A landscape with many valleys, sampled at points; each row gives a point and its height.
From any point a ball rolls to the lowest of the 2 points nearest to it. It stops when none of these is lower. Distance is the straight distance between rows; heights are no part of it.
fike: [156 151 157 133  81 124 106 149 116 148 139  71 180 141 150 170 120 141
 164 131 105 136 109 127 131 155 111 113 112 124  89 153 112 163 165 114
 120 120 136 157 134 123 117 153  91 204 100 140 173 103 111 138 130 170
  99 163 143  86 116 139 121 118]  h=7.76
nodo: [128  94  87 132 106 144 124 139 137  63 167 140 130 194 147 147 101 156
 143 132 154 129 115 113  66 182 100 147 161 107  64 157 160 109 112  75
 118 120  74 107 124 137 109  86 152  69 202 143 137 109 109 126 151  65
 128 112  83 114 140 139 163 119]  h=4.29
nuzir: [167  79  83 131 106 109 120 156  98 160 100 150 108  86 131 121 150 177
 144 138 159 128 123 149  71 119  95 125 131 114 104  93 109 113 157  94
 117 117 148 113 174 125 126 111 161 115 136 130 134 111 114 113 126  95
 135 186  88 118 164 117 132 129]  h=2.50
Rad: [ 93  86 152 119 151  98 117  85 136 152  80  95 136  92 117 117 161 103
 126 108 156 167 131  68 154 134 177 108  47 173 212 188 138 112 132 180
 139 147 125 141 147  88 145 190 161 190 121 163  80 114 167 103  90 138
 123  93 178 150 135  71 137 148]  h=6.97
bev: [125 163 121 142 139  67 111 138 127 114  90 127 159 138 118 124 136  77
  99 107 101 148 174  70 153 175 150 123  89 126 134 150 117 122 152 141
 129 130  94  90 116 118 118 148 132 198 142 159 110 116 138 130 151 153
 117  85 193  91 162  88 101  94]  h=1.71
limuv: [118 107 105 103 111 138 164 142 160  82 184 127  95 132 133 139 119 115
 162 121 100 118  92 121  73 193  63 143 142 126  59 157 128 130  85  73
 117  92 111  75 132 144  99  65 132  40 178 127 158  95 106 129 150 100
 161 132  95 120 157 153 179 122]  h=4.99
ruzul: [131  79 134 177 100 121  60 131 102 119 147 135 187 158 153 146 126 159
 123 145 186 115 149 120  80 163 185 154 173 109 116 117 153 118 183  72
 108 162  81 120 104 153 138 149 174 155 192 143 106 153  96  75 137  75
 137 152 136 132  81  77 123 120]  h=4.07
pum: [129 156 133 102 118 157 103 135 162 133 148 152 164 190 174 123 115 173
 182 143 152 127 105 162  91 145 134 164 126  96 167 178 166 124 127 110
 122 125 143  91 114 109 121 166 100 135 141 113 143 168 109 125 107  65
 108 127 100 129  80 132 124 149]  h=6.52
Zon: [163 107  89 136 115 144  88 140  90 176 125 135 128  74 124 108 157 167
 132 158 146 134 142 157  97 117 121 107  97 100 151 115 110 123 198 114
 111 110 130  55 151 127 135 147 142 153 123 131 129 149 127 105 102  92
 145 190 116  86 129 115  93 133]  h=3.24
nuni: [116  87 158 130 100 131  79 145 169 151 135 124 201 152 152 124 119 129
 159 167 126 122  87 148  71 211 158 170 117 110 118 181 152 118 175  97
  89 104  95 119 105 143 128 126  95 183 186 137 138 131 123  94 127 133
 135 143 153 112  80 116  82 110]  h=5.11
Tam: [159 171  87  96 121 103 207 129 123 114 123 122  79 146 103 145 118 120
 173  93  69 160 162 115 160  92 103 154 152 121  77 152 109  98  55 118
 163 184 170 138 171 146 103  74 112  28  97 114 111 116 115 155 116 136
 157 128 130 155 146 128 170 106]  h=2.62
loni: [118 168 125  85  94 116  83 100 111 116 148 113 178 161 105  91  89 136
 142 131 144 141 132 129 171 147 112 121 129 121 107 204 117 130 150 142
 134 135 149  85  94  94  61 156  77 134  83 138 136 141 125 169  84 125
 120 135 110 115  97 137 115 134]  h=6.95
tep: [ 92  77 147 127 163 134  94  63 114 134  96  79 153 124 128 114 153 133
 113 118 185 158 135 111 146 130 178 112 103 168 185 140 173 108 131 166
 155 150 121 171 129 103 138 164 200 154 103 165  87 103 146  95  92 118
  95  78 148 164 113  92 149 169]  h=7.17
guku: [ 88  71 126 137 173  99 133 101 123 105 143 173 114 124 107  87 103 106
  62 100 161 150 137 140 184  75 140 160 189 182  62 114 105 116 125 156
 152 108 120 146 133 108 119  86 200  90  81 151  98  98 129 138 146 159
 173  60 111 192 132 146 133 133]  h=7.44
sav: [116 199 123 132 166  25 114 124 171 118 105 113 116 132  97 133 122  60
 117  88 103 161 153  63 161 167 130 175  79 164  97 177 123 125  94 112
 140 138 111  89 107 107  90 141 141 166 107 139 121 126 131 144 184 172
 125 101 205  90 161 114 114  89]  h=2.49
rogiz: [100 182 172 118 124 110 130 128 159 136 126 112  89 124 119 104  96 117
 144 141 121 133  82 125 160 162  62 110  68 151 160 123 127 163  83 161
 159  87 167 141 125  98  75 145  87 101  97 114 122 117 129 185 132 177
  94 177 133 120 112 171 136 129]  h=8.08
sut: [150 132 128 114  91 137 152 108 103 132 120 151 139 146 140 156 128 102
 110 117 121 148 163 134 157 125 124 136 193 120  78 106  76 159 151 124
 148 190 158 122 153 127 145  98 138 116 130 133 101 120 114 157  98 128
 128 104 118 158 134  88 113 100]  h=2.55
gefu: [116 201 127 109 170 138  92  82 179 144 132 113 108 123 133 101 112 141
 150 134 158 143 110 137 138 136 138 119  67 117 213 128 204 141 104 157
 158 112 122 110  95  88 124 179 144 136 110 131 147 180 157 133 150  99
  86 137 143 126 112 153 138 176]  h=5.98
kozi: [137 131 110 111  99 216 137 140 131  93 182 131 141 162 143  95 113 126
 119 124 127 122 114 157 147 130  95  89 160 100  98 109 125 142 169 160
 139 106 139  78 119  98 123 135 104 110 100 133 172 112 127 158  94 116
 131 110  86 121 120 147 137 140]  h=5.53
lif: [157  80 147 113 107 144 118 129  93 139  92 108 217 114 125 137 123 146
 119 148 129 127 162 115 139 125 193 111 142 109 121 148 104 118 185 130
 105 152  95 149 111 154 154 147  90 219 158 138 163 137 151  82  81 144
 130 116 163 112 110  81 103 138]  h=6.18
tezu: [135 182 103 127 145 125  61  91 140 137 130  99 128 142 143 151 120 139
 173 130 153 149 120 108 116 156 148 110  95 121 185 148 162 141 112 113
 146 149 122 126 147 102 125 177 153 128 115 142 129 141 142 146 108  98
  74 140 124 100 120 113 122 154]  h=6.26
dele: [150 156 134 133 117 134 157 141  76 150 126 127 131 123 108 181 114  88
  91 105  68 100 139 121 185 116 123 130 177 135  64 114  47 152 164 133
 135 143 123 160 134 195 156  81  78 176 144 112 158 125 133 173 117 179
 152 117 156 101 143 117 107 129]  h=4.41
pup: [137 181 136 119 137 136 123  81 134 158 119  78 104 114 119 149 141  85
 158 154 101 146 133 117 165 128 126  79  94 133 219 139 131 179  97 152
 132 164 156 122 151  97 134 181 136 146 107 159 147 150 157 158  97 122
 101 118 145 131 121 109  99 156]  h=6.50
Nika: [120 115 152 135 135 144 155 179 163  90  99 117 167 153 172 149 148 139
 127 115 109 110 124 126  92 124 133 134 153 106 143 115 146  90  87 135
 130 101 130 186 120 156 135 137 100 139 115  80 134 107 124 103 139 137
  87  96 110 141 130 138 165 122]  h=4.43
Tomis: [102 140 190 134 143  94 135  96 141 180 116  65  86  49  85  70 173 117
  88 154 123 116 107 113 133 102 111  52  40 180 205 109 119 149 111 147
  97  84 160 170  99  98 138 194  91 173  78 133 159  89 133 115 141 189
 131 199 158  94 143 157 132 166]  h=8.34
ger: [143 138 100 144 142 121 109 164 120 108 128 191 139 142 123 138 109 143
 123 111 175 111 127 134 106  82 164 193 127  85 116 135 173 102 144  95
 134 143  87 104 114 144 128 116 148 121 151 108 113 191 119  97 152  83
 130 106 115 141 115 147 146 119]  h=3.06
Merov: [109 157 147 107 153 138 178 130 147 135 130 138  95 126 121  51 131 136
 104 145 148 145 140 106 192  90 141  79  74 131 208 102 154 108 101 210
 140  98 155 115  87  77 126 181 101 117  56 124 123 139 173 145 102 140
 126 106 127 150 107 155 145 158]  h=6.72
tez: [144 136  98 103 109 105 184 119 121 115 119 158 114 161 115 136 137 115
 122  98 130 148 175 117 168  78 155 172 195 139  67 142  96 123 104 100
 138 198 159 141 153 139 130  88 147  57 121 125  98 131  92 132 107 104
 163 104 108 176 148  83 160 109]  h=1.83
gosa: [146 109 121 115  56  86  82 117  90 145 130 125 180 154  93 175 107 107
 177 118 123 131 130 113 113 194 132 173 123 120  68 168  97 155 147  64
 111 195 122 125 149 167  95  98 115 156 169 135 105 129 111 122 113 112
 122 165 146 113 110  77 116 105]  h=6.96
kubu: [111  95 139 128 152 149 137 122 116 107 132 163 127 138 112 140 120 114
  73 113 140 106 136 146 169  80 187 161 189 159  96 112 118 147 150 141
 136 127  93 138 119 118 174 102 171 130 105 133 131 141 137 124 140 135
 145  60 132 168 134 133 121 135]  h=7.56
meko: [ 93 141 129 107 147 130 151 105 157 127 118 131 114 143 123  74 144 116
 133 123 140 165 123 134 163 104 127 120 120 153 163 150 141 128  93 176
 147 140 166 125 126  58 110 149 138  80  62 131 119 135 159 142 108 127
 128  96 108 176 135 135 150 127]  h=6.90
barug: [ 68 123 105 152 178 116 151  73 140 115 132 139  96 155 123  74 123 133
 102  93 161 172 149 125 139 102 119 132 143 150 130 138 174  83  75 169
 149 128 167 178 135  87  90 132 183  47  72 151  80  99 128 145 149 126
 131  81  93 200 148 138 151 124]  h=7.09
sol: [148  99 138 100 140 140  89 119  88 117 118 130 123  94  91 132  95 163
 141 147 150  80  95 121 145 147 156 126  79  95 157 142 143 115 151 144
 137 102  89 132 101 159 110 125  94 170 172 113 142 163 177 116 107 136
 131 146 140 101  93 129 119 161]  h=4.85
zokug: [128 115 124 100 122 135 156 159 158  95 121  95 131 164  88 174 149  72
 175  96  97 114 126 108 117 170 132 145 132 110  83 161 135 124 101 111
 128 160 135 120 141 159 110 111 121 112 161 120 126 121 129 118 132 123
 131 124 147 148 159  93 168 116]  h=3.97
Vis: [119  78 137 188 125 131  70 128 118 119 114 116 135 105 155 109 143 140
  90 159 157 113 138 125  88 142 158  73 162 145 152 103 108 132 159 107
  92 113  69 135 118 106 176 134 190 138 140 155 132 109 135 143 145 120
 137 131 110  95 147 114  81 100]  h=3.30
fopu: [132 170 137 105 154 161 213 136 151 134 143 144  60 116 105 136 140  87
 158 140  77 110 127 137 140  92  85 141 126  99 162  93 140 140  92 145
 143 123 163 132 136 150 129 113 105  81 152 109 143 161 143 133 156 133
 121 124 133 157 142 163 135 144]  h=4.90
lal: [122 112 108 142 175  91 154 143 128 115  74 129  66  47 139 128 124 151
 114 141 137 109  96 115  98 106 109 121 113 145 113  82 140 125  75 127
 129  80 122 192 135 136 157 103 148 108 117 107 139  92 180 142 197 173
 119 161 112 121 172 181 157 123]  h=5.92
Tamip: [ 76 140 128 112 135  69 142 122 162  85 173 150 133 157 109 117 129  68
 130 114 128 149 138 132 132 156 102 189 169 132  97 169  93 120  91 107
 126 126 113  77 119 125  63  71 128  68 144 102  94 133  97 134 120 151
 136  96 118 140 126 138 125  81]  h=5.06
fanuf: [140 182 137 127 119 107 172 163 138  94  89 103 147 168 135 165 139 127
 160  85  88 124 161 114 138 107  97 152 141 109 129 135 143  84  61 128
 150 151 165 172 143 173  95 127  84 123  99  90 105 132 118 133 132 167
  74 118 126 136 140 105 143 103]  h=3.80
dos: [117 162 170 123  80  98 116 145 142 114 114  75 150 151 143 156 113 122
 167 134 102 116 102 129 129 155  44 120 120 147 126 158 108 156  83 129
 142 110 171 156 149 108  79 144  67 151  94 111 128  87 106 176 150 193
  78 172 148 100 137 147 129 113]  h=7.92
Nimom: [154 137 130 113 111 190 147 153 134 128 165 113 131 171 131 146 137 124
 149 136  97 113 111 144 107 116 111 111 169  94 117 125 119 150 143 108
 103 131 129  97 135 149 133 126  95 110 142 118 153 121 106 140 106  80
 131 138  89 118 130 124 137 143]  h=5.77
rekod: [105  78 148 129 132 173  88 119  92 100 114 131 135  92  89  83  92 135
  89 135 148  85  97 117 157 147 158  98  81 116 165 122 146 123 176 194
 150  47  72  92  85 125 123 130 125 193 139 142 119 154 145 104 106 175
 148 113 172 113  76 175 128 155]  h=5.21
zite: [ 71 166 127 139 185  35 153  99 199  86 159 148  80 123  99 117 159  53
 130 105 122 144 136 133 111 137 106 177 148 148  97 148 139  98  54 101
 101 111 118 117 112 103 113  92 160  47 121 110 112 123  97 119 175 153
 142 122 127 127 178 148 126  88]  h=4.63
tagit: [118 169 130 155 116  99 149 124 120 166 112 124  94 117 128 130 199 113
 114 101 107 114 182 155 120  75 106 120 139 137 147 104  93 109 123  99
  79 156 169 139 134 134 145 138 125 108 103 104 112 117  82 132 146 131
 131 153 107 115 176 116  98 115]  h=3.60
kub: [128  66 132 123 120  94 135 180 130 137  85 138 104  84  91 144 123 112
 138 111 111  94  93 128 115 129 146 160 103 139  89 108 108 125 142 119
 101 104  95 158 141 166 141 101 134 156 153 101 133 129 147  74 159 155
 152 145 146 135 146 125 146 108]  h=4.24
gonud: [140 148  99 114 102 113 104 129 133 147 137 119 108 124 120 149 139 133
 187 151 124 124 104 136  67 178  95 138  93 103 141 163 139 128 121  85
 119 122 142  58 133 121  91 131  97 104 140 129 138 144 118 141 135  80
 124 185 113  95 143 118 104 131]  h=7.39
reveg: [161 183 125 120 131 155 190 148 133 158 143 139  94 102 138  98 134 133
 104 153 130 162 152 118 184  77 123  84 115 123 148  90 114 153 133 179
 138 115 171 118 127  98 166 165 108 104  45 120 165 123 166 173 127 147
 146 126 110 122 126 162 121 152]  h=6.57
vado: [159 145 103 151 127 127  87 125  95 193 135 127 100  71 136  71 135 183
  94 160 133 120 145 156 130  86 136  87 102 123 149 125  90 154 198 127
  98 102 125  82 102 120 152 152 108 139  78 122 172 139 138 152 129 117
 164 176 117  75 129 153  70 157]  h=3.68
gotub: [115 142  79 141 142 127  85 105 126 167 134 152 114 106 131  82 128 106
 122 128 163 184 110 145 142 143 126 121  99 139 136 166 121 184 161 157
 146 152 145  63 148  59 114 143 187  90  88 161  96 141 109 139 129  79
 146 118 104 151 132 144 124 117]  h=5.00
movu: [141 128  79 141 132 176 127 115  93  96 126  94 136 113 151 129 141 164
  92 136 148 124 149 139 119 139  83  57 174 102 100  83 150 130 160 164
 150 118 152 122 139 108 135 126 131 118 103 158 174  87 148 170 128 117
  99 122  83 138 151 145 122 149]  h=5.25
zibob: [146 186 105 148 143 165 203 142 147  68 160 113  65 139 181 165 124 117
 141 100  45 146 134 132 130 101  88 125 167 119  97 104 169 103  67 122
 148 110 125 182 165 166 117  81 141  30 117 137 131  96 113 134 158 145
 134 114 116 146 164 159 185  93]  h=5.05
zuga: [ 94 110 168 145 127 141  52 132 164 140 147 112 157 107 158  93 111 158
 124 153 131  99  85 156  71 192 127 132 110 117 128 156 159 118 188 126
 115  54  86  99  85 120 124 146 113 173 134 147 160 134 111 110 148 124
 130 158 141  86  90 162  91 140]  h=4.58
dereb: [153 180 100 117 152  95 173 149 155 136  95 146 105 141 128 144 147 105
 141 103 119 148 164 118 141  69 154 174 135 117 119 141 147 120 115 117
 124 174 146 140 142 137 143 147 158  94  85 119 113 151 117 108 146  90
 124 107 124 155 143 126 153 111]  h=2.61
mumoz: [142 121 149 142 163 151 111 102  93 176 137 140 102  69 102  79 120 189
  81 171 157  93 125 162 137  44 168 102 106 121 208 115 126 139 182 143
 111 102 100 118  87 106 178 146 124 161 101 111 160 185 147 112 132 144
 166 167 144 105  96 181  94 162]  h=4.03
Varo: [121 221 122 114 151 101 148 122 163 157 116 136  96 112 124 103 138 140
 147 151 137 135 138 142 112 123  73 132  98  95 196 137 150 131 103 141
 146 138 179 101 125  90 104 159 102  88 110 122 140 177 151 150 154  99
  90 166 110 121 125 166 110 158]  h=5.64
Zubu: [142 118 104 108  77  85  87 113  92 135 143 107 131 141  98 136 140 155
 149 130 132 111 133 140 102 165 100 141 139 119  70 167  97 129 151  74
 105 156 132  98 117 128  89 105  92 114 120 145 133 112  87 142 110 100
 130 182 103  99 127 112 120 142]  h=7.18
kur: [ 66 186 119 145 166  68 173  79 151 136 130 139  77 120 116  92 200  73
 123 115  91 121 160 145 121  93  80 147 125 140 170 101 131  87  76 127
  87 131 146 143 108  93 131 125 135  74 109 112 105 132 105 127 175 147
 117 134 122 124 179 154  85  86]  h=4.12
Tedug: [ 70  80 116 161 171 126 106  99  99 107 121 164 150 146 132  56  99 154
  70 101 195 169 131 122 171  92 152 136 145 174 107 118 163  95 130 176
 152 131 159 171 137 101 112 131 192 122  69 153  52  95 131 139 100 126
 137  62 101 197 115 132 161 115]  h=7.28
bozeg: [ 73 115 161 151 159 143 117  97  79 122 113 130 126 106 104  94 115 144
  50 110 135  98 145 115 166  86 148 116  91 142 198 109 169 115 137 186
 141  90  89 141  91 135 150 146 141 200 110 134 104 147 143 104 118 166
 118  71 175 121 104 151 114 168]  h=5.49
lodin: [ 86 116 116 150 108 149  61 113 142 134 148 151 173 162 131  79 108  90
 125  94 150 179 124 137 142 201 100 107 117 133 121 155 109 132 159 185
 154 155 137  61 127  54  64 151 157 111 114 155  56 133  94 141  87  84
 131 117 108 159 123 131 126  98]  h=4.64
semu: [146  89 116 105 110 141 150 154 120  74 134  99 160 169 126 192 123 107
 149  86 109 100 138 105 136 151 138 141 191 139  35 110 137 138 114 102
 118 162 115 181 138 181 121  90 130 116 154 145 145  94 124 123 135 120
 115  95 131 155 148 103 187 124]  h=3.35
naz: [126 130 111 133 162 124 187 143 132  82 105 138  79  91 162 142 113 139
 117 118 107 115 120 143 106 101 101 141 156 129  88  98 146 108  64 136
 157  99 132 204 154 145 129  71 144  67 134 119 126  89 140 129 176 162
 126 110  97 152 162 161 181 117]  h=5.52
bava: [128 232 127 115 170  91 203 129 185 141 121 133  48  80  95 140 145  87
 160 152 103 122 134 108 134 123  67 133  76  99 186  74 165 116  67 140
 140 132 187 124 111 128 102 151  81  77 128  99 152 173 143 134 188 129
 102 188 153 125 161 179 115 155]  h=5.29
podu: [131 166 105 129 141  99 136 115  97 178  89 125 112 120 114 114 166 133
 115 111 133 134 179 138 147  48 152 131 119 119 176 123 123 137 132 125
 107 172 170 135 148 126 144 158 146 134  87 127 105 146 125 121 103 100
 114 130 105 135 144 111 108 138]  h=3.16
panob: [133  94 120 118  86 162 120 164 134  80 177 124 214 201 146 169 106 122
 175 119 144 128 101 128 111 188 130 159 175 118  20 129 148 141 168  97
 102 147 102 152 117 147 132 112 126 158 174 153 154  93 119 120 135 108
 115 122 104 124 113 134 167 113]  h=2.48
kegel: [135 214 139 105 129  96 193 155 146 102 135 123 105 171 115 164 119 104
 170 108  65 138 155 121 195  81  95 165 141 129  99 149  99 115  64 138
 159 152 158 142 148 161  84  95  80  97  85  92 115 148 119 147 137 202
 119 133 158 146 115 146 147  95]  h=3.25
ved: [141 151 146  88 134 150  98 125 194 143 131 136 171 135 182 142 115 219
 207 160 160 150  75 165  70 169 120 144  90 107 201 140 178  99  97 116
 140  89 163 110 125 123 131 164  98 155 168  99 147 150 134 114 127  92
  84 176 125 108 101 128 119 203]  h=6.11
Lelem: [131 104 134 129 152 134  61  90 115 161 134 128  97  94 100 111 116 160
 129 162 135  93 119 140 121 114 177 105  88 130 201 151 138 152 158 115
  97 119  77 118 108 135 149 147 155 149 134 138 138 175 156 122 101 104
 160 142 140  83  88 129  95 132]  h=4.42
Tumin: [107 112 118 178 127  95 104 150 109 123  84 135 174 102 155 111 151 130
  75 131 133 120 174  91 118 141 143  86 128 117 151 106  99  95 158 136
 102 106  95 126 114 128 153 147 125 195 141 148 119 115 144 121 137 154
 105 100 139  93 164 100  90 111]  h=2.58
zabo: [139  80 127 136  80 120  95 143  84 127 132 147 160 133 126 153 114  93
 120 116 127 111 125 121 135 168 153 133 150 135  45 113  72 161 180 101
 108 150  85 144 144 159 125  95 137 179 178 143 122 124 118 119 134 136
 137 136 149 122 116  87 109  87]  h=6.74
Lag: [165  93 145 159  83 131  97 126 126 179 121 122 156 122 142 176 130 108
 122 139 113 126 160 120 111 146 194 125 168 135  89 106  53 173 189  75
  78 172 108 143 147 170 179 124 154 174 165 136 151 130 101 114 131 111
 156 148 156 110 134  47  82 112]  h=6.56
zugu: [136 100 103 142 112 141  86 183 113 130 145 151 175 148 131 138 118 152
 142 125 164  94 136 116  71  98 192 169 143 115  97 135 151 119 176  61
  88 144  71 116 100 174 152 121 132 156 166 119 142 194 127  74 145  80
 143 136 134 119 113 103 135 127]  h=3.58
duduv: [175 121 147 122  92 191 107 138  92 151 182 103 113 123 124 103 108 141
 128 161 112  98 102 140 172 116 138  33 116 136 124 104  79 180 161 145
 127 113 150 129 106 125 152 140  93 129  88 113 197  93 135 170  72 131
 156 160 105  75  96 145 103 161]  h=6.21
Pini: [123 122 119 153 108 129 155 108 108  70 185 149  94 171 182 123 108 141
  82 113 135 143 157 125 120 126  86 145 233 150  45 109 105 134 105  62
 136 147 141 148 139 138 143  60 161  42 154 129 101  78  89 153 125 116
 146  86  70 150 147 134 151  97]  h=3.22
Nonen: [ 74 103 151 147 138 119  65 113 136 129 142 122  94 119 125  89 127 132
 100 137 133  89  95 149  75 148 114 105 123 145 148 113 144 131 140 106
  98  89  71 118 104 100 121 129 164 116 135 134 127 113 113 129 146 124
 130 150  99  97 142 154 107 123]  h=3.94
zupov: [159 148 151 119 120 151 144 133 111 173 156 104  84  95 119  80 135 147
 130 190 141 123 121 113 152  93 129  27  82 147 177  98  82 170 117 139
 125 111 190 124 110 112 159 169  95 101  74 105 193 104 167 174 103 144
 153 179 113  95 133 137 117 179]  h=6.39
sozoz: [118  55 127 144 108 161  96  66  54 115 127 159 148 148 118 118 106 112
  69 130 172 148 126 136 175 132 156 110 162 159 110 102  90 141 155 162
 155 172 150 146 153  95 130 126 177 146 139 170  46  98 119 151  48 115
 144  75 109 179  95  85 101 114]  h=3.72
gefud: [122 136 143 135 149 158 119 183 134 116 139 178 131 143 122 108 113 145
 119 123 132  95 107 164 115 105 122 167 115  93 154 105 173 102 124 154
 136  78 108 106  97 137 113 124 112 135 142  90 115 178 124 100 149 124
 102 119 116 125  92 185 129 146]  h=2.30
mova: [106 105 135 148 164 108 117  80  55 128  76 137 179 112 135 127 136 148
  47 116 153 152 183  78 166  72 181 130  84 157 186 119 165  99 145 166
 157 135  91 153 121 143 157 161 161 229 133 169  84 133 153  99  99 157
 100  55 204 140  90  98  96 169]  h=5.76
nimil: [133 177 169 128 134  93 189 140  98 178  99 123 123 112 117 174 115  79
  80 103  50 134 166  93 202  92 136 120 101 135 107 123  66 164 149 160
 143 131 135 130 127 173 147 121  81 210 139 143 146 121 135 147 139 195
 131  79 201 111 128 130 103 134]  h=4.11
Kezug: [103 181 195 130 127 103 177 116 152 164 145  95  72 100  83 104 165  96
 120 159  97 108 116 118 166 109  75  80  64 163 190 111 107 157  81 158
 118 107 189 138  93 107 111 174  72 130  74 120 147 113 127 149 151 197
 123 188 166 114 139 149 123 140]  h=8.23
Nunot: [147  61 146 149 125 215 154 179 123 105 137 172 133 138 126 142 123 158
 120 151 117  71  79 184  97 113 123 147 165 108 155  79 159 134 126 149
 133  77 103 117 127 150 147  90 110 138 184 105 138 158 131 110 141 121
 130 113 116 157 103 177 148 135]  h=3.12
Mezuv: [118 168  93 158 162  49 138 131 143 128  95 143  65  66 126 118 118 139
 138 116 136 154  87  96 116 143 106 150  82 147  94 105 143 126  77 104
 142 103 122 147 155 113 110 105 138  78  98 118 121  98 164 160 193 169
 116 175 126  99 170 175 137  80]  h=6.23
sek: [138  58 140 129 136 176 156 197 124 130  95 161 114  90  99 169 133 120
 128 143 108  75 112 139 103  87 169 154 122 112 161  88 130 128 137 144
 123 114  88 132 136 168 192  97 125 176 164 106 124 173 145  82 149 144
 151 111 148 149 116 146 141 119]  h=3.74
Duf: [123 223 170 111 139  94 215 135 130 153 116 143  94 124 128 159 128  69
 105 101  45 153 151 108 216  77 105 146 103 142 128 123  87 146  94 177
 157 133 151 142 155 149 126 122  86 133  99 110 109 125 127 139 140 220
 143 102 187 139 114 150 114  91]  h=3.73
sugef: [141 125 147 125 150  96 131  90  77 159  86 124 164 116 113 124 135 132
  59 126 139 132 180 106 155  71 201 135 141 145 153 145 121 122 173 137
 121 171 112 126 108 138 157 156 136 211 134 165 140 165 134 100 108 129
 138  75 190 127 126  91  92 145]  h=5.97
Boson: [135  80 142 122 152 101 113 158  92 148  90  97 123  37  93 130 135 138
 107 117 139  85 113  90 109 102 162 128  82 149 118 115 103 105 177 122
 110 106  95 178 101 183 151 134 112 212 127 121 150 139 173  66 150 174
 161 163 186 103 128 120 147 149]  h=4.66
Fimi: [138 136 114  69 156 133 136 158 165  96 114 102 118 146  80 171 129 100
 176  89 118 105  92 104 116 187 118 147  93  93 106 160 210  80  91 144
 145 132 131 127 127 185  87 117  87 138 165 109 133 141 154  94 153 123
 115 122 151 140 132 122 168 162]  h=4.50
Sekik: [131  68 125  98 143 122 117 108 119 106  95 109 159 110 124 117 129 157
 131 118 182 129 113 122 122 125 167 133 121 152 139 160 163 108 153 137
 146 134 111 145 115 104 140 141 160 154 120 140 121 123 154  79 116 120
 122 120 137 157 122 116 167 144]  h=7.36
tas: [140  65 143 141  99 160  59 106 121 149 137 138 202 140 167 132 117 170
 154 187 159 127 138 164  83 190 165 132 158 104 138 158 136 119 200 109
  88 130 105  93 132 112 131 147 142 165 194 155 132 149 109  88  80  90
 142 163 137 115  59 106  65 115]  h=4.62
dil: [102  94 101 121 131  86 151 139 169  76 185 163 120 146 111 138 123  78
 152 105 123 157 105 124  91 185  99 194 143 129  65 162 111 101  78  72
 120 122 108  71 140 130  78  53 164  27 181 111  73 111  92 103 141 105
 179 122 105 144 149 112 169  79]  h=5.51
rula: [165  85 127 149 136 219 194 189 162 112 135 149 120 134 170 183 145 126
 133 129  88 111 106 167  77 105  99 149 182 112  99  59 138 128 124 131
 136 100 115 144 166 166 164  75 146  99 194 106 134 112 108 108 169 130
 128 106 113 173 155 162 166 108]  h=3.90
furut: [132  71 115 154 100 154 118 161 126  91 164 128 177 208 167 175 114 159
 135 139 150 106 120 113  56 168 145 164 199 115  47 122 135 120 133  37
  98 152  86 154 109 189 149 102 142 114 220 130 149 103 101  99 157  67
 137 126  92 126 109 115 149 118]  h=3.43
kufit: [136  81 126 151 119 169 140  98  86 114 138 194 122 167 136 112 121 136
  65 127 160 139 146 164 152  94 153 130 208 154 129  89 100 150 140 130
 146 163 164 124 159 106 161  98 164  95 144 136  67 131 103 146  73  89
 158  78  86 187 112 102 117  97]  h=3.21
zodut: [122 180 131  85 125 138  90 116 215 128 146 131 148 153 160 122  93 145
 204 137 144 157  63 149 115 219  90 146  63 110 178 153 171 117  80 152
 179  89 149 113 130 113  98 152  86 122 173  93 128 143 132 156 129 114
  84 161 142 125 105 129 144 169]  h=5.58
Mar: [174 129 111 125 123 206 213 151 146 138 147 137  64 112 146 176 158  94
 139 115  54 112 122 173 136  89  88 128 152 107 116  62 125 141 111 140
 143 130 144 127 185 175 160  89 129  71 168 104 143 127 110 120 137 115
 147 116 131 158 168 133 154 131]  h=4.46
bof: [179  38 122 144  76 162  99 122  88 158 129  96 217 110 151 147 151 153
 128 154 140 125 176 123 123 117 198  65 172 143 109  99  63 123 196 118
  72 164  97 150 132 141 190 146 127 203 153 148 159 116 115 105  75 125
 167 135 148 111 130  40  92 126]  h=6.37
tebi: [111  86 150 142  81 162  70  89 100 132 153 156 193 157 140 118 100 123
 113 119 156 166 109 151 135 190 131 118 133 139 123 138 101 168 191 160
 145 166 131 120 138  78 111 147 159 157 128 162  65 122  97 130  53  98
 137 123 108 158  67 104 111  85]  h=4.22
nofu: [160 105 142 135 121 205 116 140  97 148 166  86 120 129 125 151 135 150
 131 152  99  87 109 160 109  96 143  72 150 126 158  98 100 150 144 122
 100 119 117 143 126 174 155 135 109 144 143 109 182 133 133 125  87  99
 135 144  92  84 108 123 122 171]  h=6.00
ruvaz: [129 173 128  80 149 119 140 128 204 103 140 123  90 134 122 149 100 103
 198 115 118 131  69 133 131 191  88 153  74 112 159 155 194 108  43 142
 188 120 154 131 127 125  86 120 102  83 163  88 125 150 139 132 168 132
  99 135 148 151 134 146 174 160]  h=5.07
led: [127 130 168 108 109 101 106  75 138 156  78  74 174 133 125 135 140 125
 145 150 130 167 143 111 149 165 142 104 102 148 210 186 111 136  92 164
 138 168 143 144 151  81 134 172 127 174 135 152 113 114 141 154  81 153
  92 114 157 132 117  77 107 136]  h=6.73
Zapuz: [154 141 133 123 105 125  75 104 119 172 141  77 149 116 128 169 130 133
 184 165 107 137 117 139  85 200 100 110  94 111 143 169 126 153 158 108
 116 112 130  87 153 122  93 155 102 173 135 158 164 127 119 145 118 121
 109 197 150  71 115 102  81 132]  h=7.58
zulav: [133 114  79 136 107 100 149 150 119 140 107 169  91 121 158  92 139 162
 132 127 130 148 124 123 112 103 101 107 130 142  97 106 103 113 102  97
 118 124 149 132 157 123 146  99 139  53  94 125 111  75 122 165 136 126
 144 155  63 117 174 121 138  70]  h=1.18
rop: [119 183 118  98 125 104 108 146 174 105 163 135 155 184 128 107 123 134
 176 118 151 149 118 131 141 150 136 172 120 105 118 201 151 113 109 112
 119 137 127  79 100 103  78 136 102 101 100 111 127 152 114 122 121  92
 124 124 109 122 106 139 153 129]  h=6.76
dufi: [136 110 128 140 153 167 152 147 137 104  98 106 145 109 166 146 145 179
 100 146 148 136 146 128 105  98 133  94 172 122 150  87 172 111 129 153
 141 105 141 180 120 115 170 153 126 145  92 122 165 117 152 121 132 130
  81  93 105 149 142 151 143 153]  h=4.89
fefe: [161 100  87 160 108 128 168 155 121 116 128 156  98 139 178 128 125 164
 104 103 124 141 160 115 111  79 114 135 195 147  48  89  82 125 115  56
 119 153 138 170 164 161 169  75 165  51 127 113 129  87 111 149 153 113
 159 121  70 139 179 107 154 102]  h=2.36

Call two points neighbours if one is among the 2 nearest of the other. Go from one point of each pair to the other, from neighbour to neighbour, staying as low as possible. Name the highest point that can't be avoided.
panob / tez | dil
tez / zulav | Pini
bev / kegel | zite
gefud / bev | sol

Where does a ball stop that starts at each point below?
lif | zulav
loni | panob
Kezug | zulav
